Points, in no order, along strands that fork and pass close to each other.
Points whose rows are less than 43.4 apart are linked; no others are. Some points are linked to none.
(320): -44.3  12.4  -0.8  -8.4  -2.1 -27.0 -50.3 -19.8
(205):  23.8 -43.6  34.0  23.9 -23.7  17.8 -11.7 -24.8
(192):   6.8 -11.8   3.4  26.8  34.9  16.0 -47.5 -27.2
(300): -28.7  31.8  45.7   0.0  29.3   1.0 -43.6 -45.2
(350): -13.7 -26.7  35.8 -34.0 -12.2 -25.9 -17.9  39.2
(484): -48.0   7.5 -18.9  -3.6 -19.9 -32.4 -52.6 -32.1
(145):  14.6  19.3  -0.2 -38.4  40.1  13.6  36.8  54.1
(547):   8.9 -30.7  30.7  10.1 -46.2 -21.2  31.7  -1.1
(511): -16.2  -4.4 -49.8  19.7  25.4  -5.7 -25.4  21.1
(550): -17.1   7.0  22.6 -21.4  30.6 -10.3 -16.2  23.9
(97):   3.1 -21.8  -2.3 -13.7 -28.8  -9.9  43.0  40.7
(406): -25.4 -12.7  17.8 -32.7   4.1 -40.2 -25.9  38.8
(165):  29.0 -33.2  22.7  22.8  -7.6  32.9  -6.5 -33.1
(64): -28.1  36.5  -6.4 -23.5  47.5 -15.3   9.3  48.6
(199):  21.6 -15.9  14.9  -7.6  -9.3  16.5  29.8  12.0
(28):  28.0  19.9 -23.9  -2.5 -26.0  -9.6  67.5  16.4
(402):   3.8 -31.2 -41.8   8.4  -8.2  -0.1   5.4  45.1
(492): -49.6  37.3 -30.6  13.9  -8.6  12.9 -35.5 -33.5
(30):  -4.5 -24.1 -44.4  11.2  11.1   0.0 -16.8  37.2
(345): -42.4  33.2  -9.2 -28.1  32.2 -26.5   2.3  50.6
(62): -41.6  26.3 -40.4  23.3   9.4  -0.3 -33.6 -23.6
(133):  46.0 -23.4   7.5  26.8  -1.3  40.7   4.1 -37.7
(611): -54.8  43.6 -13.5  -5.4 -12.5  13.3 -35.0 -32.2
(516): -61.3  30.8   9.7 -49.5 -27.9  -3.1 -32.3 -29.8
(629):  51.9   8.0   2.7   5.8  -7.9  34.6  36.3 -29.1
(419): -51.2  29.7 -15.3 -23.7  13.5 -39.9  -9.5  39.3
(621): 42.3  4.8  7.9 -4.7 17.4 38.8 25.9 -7.0
(327):   1.7 -28.0   7.6  -6.3 -19.6   0.4  19.7  28.2
(326):  30.2 -32.5 -21.0  33.5 -30.2  19.7  20.5 -22.1
(598): -40.5  22.4  -2.5  -1.0  10.8 -15.4 -37.5  -8.8
(32): -33.5  16.6 -53.1  23.5  24.2  -1.7 -27.0   6.3
(61):  -6.0   2.5   3.7  36.8  39.6  14.0 -54.4 -44.1
(265):  21.0  11.9 -24.5 -26.7  27.6  20.9  41.1  53.1
(223): -41.8   8.7  -3.8 -27.1   6.4 -44.2 -24.4  34.9
(5):  -6.8 -36.0  29.7 -17.9 -23.9 -21.9 -16.7  32.4
(224): -33.7  28.6   7.9  16.2   8.9   2.0 -54.6 -52.7
(512):  56.2   6.7  22.5  16.8  -7.2  28.4  33.2 -53.2
(112):  36.4 -11.0  24.7  20.4 -24.5  -7.3  37.3 -37.3
(558): -32.4  22.8  21.0 -15.3  26.0 -18.6 -31.0   0.6
(435):  13.4 -24.0  -5.0  24.8  23.1  21.3 -34.8 -17.5
(123): -54.5  39.0   3.7 -19.6 -16.4  -1.7 -31.8 -32.5
(669):   3.6 -35.2  44.1  -4.6 -46.2 -16.6  15.9  11.1
(274):   5.3 -43.9  45.0  -1.6 -35.3  -2.2  -7.0   1.8
(626): -13.8  -5.0  12.4 -24.2  20.9 -17.0  -9.4  41.0
(387):  45.3  -5.8  19.3  26.3 -17.1  10.0  32.0 -56.2
(583):  45.0  32.9 -19.2  -4.4 -14.8 -14.1  68.8   2.4
(194):  53.7  37.9  -4.7   0.6  -6.1 -34.9  62.7 -12.5
(65): -26.6  17.7   0.2  29.4  22.8  10.3 -59.4 -57.3
(667):  36.7 -32.0 -22.8  34.4   4.5  42.9  -6.5 -26.1
(179):  23.5 -23.6  32.6  14.3 -37.1  -8.4  33.1 -21.5
(370):  15.6  -4.6 -20.0  -4.8 -27.8 -12.1  61.2  31.4
(582):  20.8   4.3 -28.6 -19.8   2.8  18.5  51.8  48.4
(450):  16.5 -19.6 -44.0   4.2  -4.7  11.5  24.8  41.4
(457):  -8.6  28.5  -6.8 -29.6  52.8   3.9  21.9  51.9
(478):  25.3   3.2 -39.2  -8.8  -5.9  21.2  48.2  30.0
(499): -35.8  25.1  31.0   4.0   2.7   3.8 -52.0 -64.2
(93):  13.4 -43.6  42.0   8.7 -23.6   3.6 -15.1 -14.2
(466):  -0.7 -17.7  10.4 -18.2   5.8  -3.2   9.2  43.6
(467):  27.4 -13.2  13.1  -2.3   6.3  29.4  16.2   2.2
(282):  67.5  36.9 -16.0  10.8  -2.2 -43.3  49.2 -18.3
(256):  23.2 -38.4 -17.6  32.1   4.2  30.0 -17.4 -12.7

A fork is a point with three links. Follow the links from the first point to the second and name the forks in between, in order.
(64), (550): (406) (626)
(512), (370): (327)
(350), (457): (406)
(406), (583): (626) (327)
(598), (223): (626) (406)
(28), (350): (327) (626) (406)

A fork is a point with three links, a tip a point with one. Leave the first point through the second and follow the links. Name the first fork or tip that comes.
(32), (62): (516)
(192), (61): (300)
(512), (629): (327)
(484), (320): (626)
(550), (558): (484)
(265), (145): (406)
(370), (28): (282)
